Each row is a point on a landscape with many valleys, with its height.
A ball rolls from a point to the lowest of its 2 nearest points, and stops where none of them is lower. Distance is the straight distance between rows; heights are no part of it.
J_789 h=514: [ 91 146 139  56 127 193 130  96  91 118 104 155 139 146 142 149  86 146
 170 188  94  89 109]
J_79 h=391: [168 117 143 108  97 141 134 155 116 169 188 162 106 156 125  60 120  99
 128 137 102 151 102]
J_154 h=371: [146 196 139 145 119 129 105 136 118 157 187 109 103 125  74  70 146 104
 133 162 165 171 146]
J_407 h=445: [109 152 110 175 127 134 131 161 114 153 129 165 118 104 138 142 116 112
 131 138 116 122 119]
J_987 h=555: [129 147 106 126 173  86 113 124 153 213 134 121 184  60 137 110 134 141
 116  93 192  86 116]
J_767 h=322: [155 194 138 135 123 156 116  68 127 174 168 115 129 136  62  72 156  94
 144 142 152 133 157]
J_654 h=419: [191  83 163 103 101 108 128 160 117 143 149 137 124 147 124  78 143 115
 106 102 110 140 111]
J_949 h=441: [186  74 126 119 103 125 123 187 124 120 119 155 125 133 103 124 138 132
 129  86  89 121 121]
J_53 h=556: [139 171 107 135 122 146 113 152  89  91  83 126 106 117 100 137  97 140
 144 207 134 124 122]
J_766 h=470: [ 78 132 176 117 135 145 133  97 110  70 115 156 120 202 161 131 114  79
 123 190 141 111 131]
J_499 h=496: [ 76 126 121 136 146 126 114 108 134  65 105 127 147 134 165 196 107 139
 101 102 127  95 152]
J_657 h=591: [158 161 104  75  96 170 112 171 115 148 158 157  94 147  57 110 112 112
 167 126 111 159 127]
J_590 h=542: [ 96 125 151 142 131 118 131 168 153 108 135 127 125 102 121 165 160 113
  98  71 150 169 169]
J_63 h=205: [150 105  79 120 129 131 107 150 115 100  79 144 121 152  93 169 112 133
 147 125 130  94 143]
J_218 h=504: [160  91 169 117 170  89 185 143 146 128 125 137 174 169 138  73 175 100
  99 106 165 137 124]
J_679 h=521: [ 85 108 126 149 150 112 128 147 147  86 103 121 151 105 142 200 138 143
  94  54 131 126 173]
J_845 h=456: [ 60 141 121 124 111 165 109  52 132 171 166 152 104 150 146 135  96  92
 150 118  80  90 119]
J_167 h=637: [165 160 151 136 133 140 160 127 133 152 121 109 163  60 113 110 160 195
 146 135 130 133 119]
J_931 h=525: [157 114 187  99 140 142 166 104 140 113 134 162 162 161 134  89 158 108
 109 111 136 119 151]
J_483 h=468: [ 76 117 123 112 142 144 123 130 118  58  62 132 143 162 169 186  87 155
 131 165 122  98 126]
J_897 h=600: [141 137  75 179 122 104 135 101 140 157 152 113  97 103 149 151 113 153
 149 142 102 147 114]
J_928 h=483: [ 92 152  84  99 110 172  79  77 112 151 136 136 123 110 120 141  89 108
 142 113  88  73 128]
J_648 h=235: [195 121 111  93 133 130  86 144  87 150 130 154 139 137  78  75 125  90
 100 102 132  81 117]
J_238 h=427: [127 120 140 123 112 161 117 144  84 112 125 164 111 176 123 114 112  78
 138 156 115 118 118]
J_775 h=465: [171 114 107 111  88 162  84 144 109 113 128 138 118  90  80 134 124 142
 131  67  98 108 140]
J_424 h=383: [ 48 161 151 178 146 123 152  85 178  94 146 162 122 153 159 176 145  99
 137 124 129 138 162]
J_966 h=56: [ 94 116  95  92 118 169 101 129  94 126  86 158  87 163  88 200  79 110
 199 141 128  96 132]
J_882 h=403: [108 125 157 127 144 102 154 176 124  35  83 115 137 181 132 135 141 112
  74 153 149 165 160]
J_241 h=522: [138 110 157 111 125 132 162 166 135  99 104 120 168 100 163 121 140 176
  87 122 110 147 123]
J_740 h=613: [122 178  93 164  94 132 119 119 121 144 156 114  69  99 124 126  97 170
 175 192 105 170 122]
J_828 h=553: [133 138  96  79 106 147 109 106 118 156 136 153 100 207  76 114 107  87
 171 157 140 128 145]
J_566 h=437: [105  94 109 111 144 113 132 161 106  61  67 130 138 188 137 168 115 112
 107 162 155 117 150]
J_140 h=467: [ 92 103 118  49  99 139  95 126  88 115 134 129 115 167 165 141  73 104
 105 145 115 119 118]
J_112 h=422: [ 98 113 118 176 106 150 168 182 125 140 127 171  91 120 156 162 104 132
 164 139  69 157 102]
J_605 h=312: [130 136 125 116  90 158  91 120  87 127 141 112 109  96 154 114  89 139
 110 148  88 115 108]
J_201 h=527: [126 146 137 152 172 102 115 128 139 115  78  77 179  72 105 149 156 169
 117 125 208 107 154]
J_594 h=531: [ 63 145 138  96 115 187 147  79 116 135 113 157 101 172 130 175  94 139
 210 173 103 118 110]
J_617 h=575: [151 150 109 144 150 121 105 129 136 187 131 104 157  60  79 128 160 164
 142  84 168  98 126]
J_177 h=166: [179 139 120 113 155 122 135 139 116 201 141 169 160 140 108  74 142  95
 128 125 148  86 105]
J_441 h=472: [159  90 164 142 140  58 137 136 163 106 147  86 123 150 144  77 169  91
  78 116 167 179 138]
J_902 h=293: [149 100  74 132 140  49 159 158 171 147 130  96 113 127 152 126 131 121
 104 136 156 175 113]
J_650 h=379: [ 95 140 103 119  83 198 106  98 106 148 152 159  79 113 102 150  85 133
 199 123  67 133 115]
J_865 h=541: [172 106 161 142 123 149 150  95 128 140 127 156 153 131 132  98 160 126
 132 114  98  98 115]
J_250 h=488: [110 104 160 134 116 178 137 128 104 106 108 177 126 120 169 141 117 133
 138 124  68  89 102]
J_224 h=412: [165 165 154 154 128 108 130 174 147 145 156  86 108 127  55  81 164 132
 131 140 183 205 159]
J_670 h=537: [150 141 103 125 125 153 137  90 124  81  81 108 121 126 116 160 122 175
 154 183 110 115 138]
J_397 h=294: [131 117  90 184 169  67 147 156 144 158 122 121 155  85 154 138 137 131
  93 102 152 121 101]
J_195 h=410: [170 120 153 132 129 114 124  89 143 184 164 110 130 132  98  72 177 101
 111  92 155 124 135]
J_486 h=257: [127  90  81 166 131 125 114 140 118 111 100 149 115 129 114 202 102 133
 155  78 101 118 138]
J_927 h=387: [116 124 123 153 122 104 131  92 149 159 170 137 103 151 178 113 124  71
 108 131 123 120 116]
J_812 h=370: [158 161 129 116 143 137 102  51 145 182 146  92 145 116  72  88 186 112
 131 102 170  95 160]
J_517 h=416: [ 67 151 192 135 153 141 160  96 178  80 142 151 159 136 184 141 150 127
  95 135 131 116 148]
J_501 h=518: [118 123 169 136 158  88 163 155 131  99 127 141 144 164 167  91 136  76
  72 151 163 142 118]
J_301 h=373: [195  96 139 109 142 112 136 104 149 115 104  76 162 119  80 110 197 168
 131 103 160 137 165]
J_285 h=499: [164  83 152 128 118  87 167 105 167  93 124  98 121 165 139 113 170 131
 108 137 134 169 155]
J_837 h=469: [ 84 116 128 168 139 141 120 140  95 125 109 171 126 133 165 155  95 106
 129 150 109  78  99]
J_937 h=576: [159 169 151 105 127 153 156 175 132 138 143 143 143 130  89 110 147 139
 140 122 137 162 141]
J_870 h=532: [124 119 142  92 163  80 126 131 159 186 155 133 180 105 173 102 135 110
  76  84 166  99 111]
J_325 h=570: [169 105 135 195 138 109 136 112 148 187 148 114 131  76 129 100 169 138
 144  84 114 111 101]
J_42 h=91: [133 146 113  95 153 135 153 153 104 160 116 186 161 155 132  98 110 103
 144 168 134  82 103]
J_417 h=341: [146 125  88 156 127  68 110 137 149 163 164 101  94 130 163 109 114  84
 107 142 154 155 113]
J_539 h=265: [136 132 143 134  88 136  99 134 126 121 164  92 116  73 141 119 120 163
  98 120 104 164 129]
J_13 h=234: [108 116  81 143 160  66 151 162 147 123  89 121 135 140 178 149 107 115
  89 167 150 141 103]
J_51 h=348: [ 62 137 106 170 157 116 170 154 165 114 109 177 128 146 147 190 127 106
 142 115 119 143 143]
J_109 h=473: [152 138 127  94 122 105  83 106 120 150 153  93 143 134 144  79 119  92
  80 130 148 104 118]
J_917 h=446: [171 162  99 139 117 109 116 146 156 141 141  72 118  98  64 118 165 173
 142 129 173 162 162]
J_839 h=426: [ 97 127 146 129 107 148  96  54 126 165 165 137 125 145 178  93 113  79
  96 113  99  71 112]
J_215 h=557: [162 125 143 172 133 145 127  96 109 165 141 143 154  70 148 108 139 149
 137 110  84  79  86]
J_420 h=290: [216 115 128  93 149 102 109 174 107 144 125 125 159 141  56  88 150 118
 119  88 173 108 138]
J_573 h=505: [106 101 157 110 128 138 154 150 122 115 123 160 162 104 195 127 116 146
  94 105  88 102 104]
J_761 h=313: [136 130 111 142  60 142  80 104 126 138 179  96  78 108  99 121 123 141
 134 118  92 159 143]
J_504 h=352: [ 91  95  87 194 105 118  82 116 117 126 147 148  64 154 122 173  99  76
 146 111 113 131 130]
J_707 h=533: [110 126  95  86  90 168 106  50 138 130 131 134  97 178  88 143 113 101
 162 127  98 118 156]
J_926 h=466: [117 108 174 133 168  66 156 116 185 141 149  82 152  85 171 101 179 131
 100  91 180 167 110]
J_157 h=550: [119 160 163 118 141 131  98 116 138 126 128  61 168  63 132 116 163 175
 111 118 186 137 151]
J_44 h=502: [131 151  85 173 151 101 101 150 134 121 104  78 131  67 120 172 129 164
 119 131 166 140 142]
J_932 h=444: [ 71 126 174 107 117 156 133 101 143  83 126 169 137 170 160 153 131  97
 111 131 113 106 147]
J_945 h=368: [113 128 132 150 168  84 178 169 158  70  69 109 147 131 134 147 161 138
  87 145 152 151 145]
J_362 h=559: [119 134 155 157 108 134 161 152 157 143 157 147 124 101 120 129 159 137
 125  97 113 175 147]
J_613 h=448: [134 110 144 149 144  84 136 109 182 189 168  93 131  91 136 102 186 112
 123  68 177 157 132]
J_712 h=510: [123 130 106  69 105 197  84  64 101 105 104 142 110 143  72 140 114 113
 146 104  87  79 152]
J_260 h=520: [138 135 132 135 119 120 138 111 148  81 112 113 130 144 126 153 155 149
 139 143 129 142 165]
J_351 h=679: [103 128 124 189 137 118 131 160 109 124 137 108 145  57 187 147 106 178
 107 105  90 129  84]
J_822 h=436: [138 103 213 129 153  97 144 109 160 110 141  70 160 114 142  81 199 124
  90 106 184 172 144]
J_635 h=585: [187  98 106 172 108 104 122  95 157 172 151 110  96 123 118 116 152 140
 141 114 112 140 124]
J_762 h=626: [168 189 120 148 110 149 136 143 120 149 142 117 106  76  99 107 134 171
 155 174 118 151 115]
J_116 h=474: [135 173 100 153 116 129  75 120 128 119 133  79 109  88  72 149 135 157
 122 144 155 145 164]
J_961 h=357: [136 120 135 117  64 132 106 136 121 132 180 133  78 169 111  90 122 100
 130 133 106 173 135]
J_993 h=167: [127 120  80 117 141  96 146 162 115 148 101 151 122 167 158 132 104 105
 144 183 138 121  88]
J_901 h=404: [151 101 194 107 156 115 140 142 141 112 101  67 173 108  93  95 192 170
 114 101 191 164 149]
J_114 h=659: [ 95 132 122 151 166  87 183 102 186 106 132  96 169  79 190 168 131 203
 120  95 107 151 113]
J_59 h=307: [ 79  96  91 179 137  98 124 125 146 118 123 155 107 148 162 186  95  90
 127  88 113 124 121]
J_438 h=552: [ 96 110  83 135 117 123 155 133 118 106  93 120 117 129 155 190  84 165
 158 154  97 150 118]
J_434 h=589: [173 142 137  57 119 176 148 150 103 125 139 175 144 147  85  95 131 130
 154 116 109 127 137]
J_475 h=402: [ 97 106 106 140  93 179 134 153 101 119 120 157  82 117 107 174  87 159
 193 121  69 147 110]
J_148 h=335: [163 117 117 139 165  88 163 161 140 123  90 109 155 116 123 123 159 141
 101 127 163 127 135]
J_461 h=350: [122 124 142  92  71 183 100 120  84 132 154 146  75 136 126 112  94 130
 156 139  72 129 103]
J_694 h=670: [ 94 121 168 199 163 107 167 140 155 122 125 118 152  56 175 144 146 187
 102  85 102 137 104]
J_894 h=690: [ 67 170  98 183 173 114 140 161 133 107 119 116 152  69 183 182  87 176
 119 125 121 125 112]
J_691 h=573: [131 140 130  69 104 171 128 184  83  88 109 142 110 137 102 129  94 142
 152 175 119 154 125]
J_15 h=648: [115 159 144 121 157 131 174 103 176 142 122 106 173  74 163 142 161 208
 139 107 127 138 141]
J_481 h=493: [ 51 108 145  61 100 176 101 119  89 100 111 133 121 148 165 171  63 131
 149 157 107 100 114]
J_904 h=336: [224  90 136  94 130  99 121 152 141 147 141  72 142 138  70  88 176 155
 128  80 159 140 137]
J_104 h=434: [127 119  89  80 114 131  70 104  83 145 135 119 116 166 130 114  90  79
 106 133 129  95 119]
J_311 h=574: [149 137  97  50 107 154  89 164  94 149 151 145  79 198  70  96  73  93
 160 149 135 151 116]
J_212 h=494: [ 83 149 181 151 163 122 167 147 127  80 115 163 144 173 172 117 121  87
 103 197 149 121 119]
J_225 h=137: [115 115  90 130 139 146 135 114 108 120  70 158 117 167 115 176  95 123
 190 180 115  87 114]
J_367 h=394: [126 105  96 138 106 114  92 146 110 132 129 134  89 177 119 135 113  71
 125 128 139 120 131]
J_58 h=546: [ 63 114 130 141 128 159 164 100 129 100 105 138 109 156 153 204  81 179
 203 161  96 143 127]
J_521 h=506: [140 118 164  70 137 106 124  84 128 133 142 116 190 122 175  77 138 129
  64 108 143  90 110]
J_697 h=538: [129 117 107 130 122 106 171 158 133 111 107 106 127 124 172 138 117 181
 125 167 105 167 106]
J_254 h=457: [147 139 189 127 116 169 116 103  70  84 134 146 111 190 108  76 115  89
 120 181 113 136 138]
J_267 h=592: [171 171 124 137 145 145  94 139 108 151 116 128 138  88  54 112 146 127
 134 117 160  94 139]

For each start below, name the point where the ball stops.
J_351: J_218
J_250: J_539
J_712: J_42
J_53: J_42

Call two points neighbours if one is among the 2 nearest of the other. Go from one point of each pair to the other, from neighbour to neighbour, staying as low as possible. Name the highest point that can't be avoided.
J_42, J_59: J_691
J_59, J_218: J_501
J_767, J_42: J_926
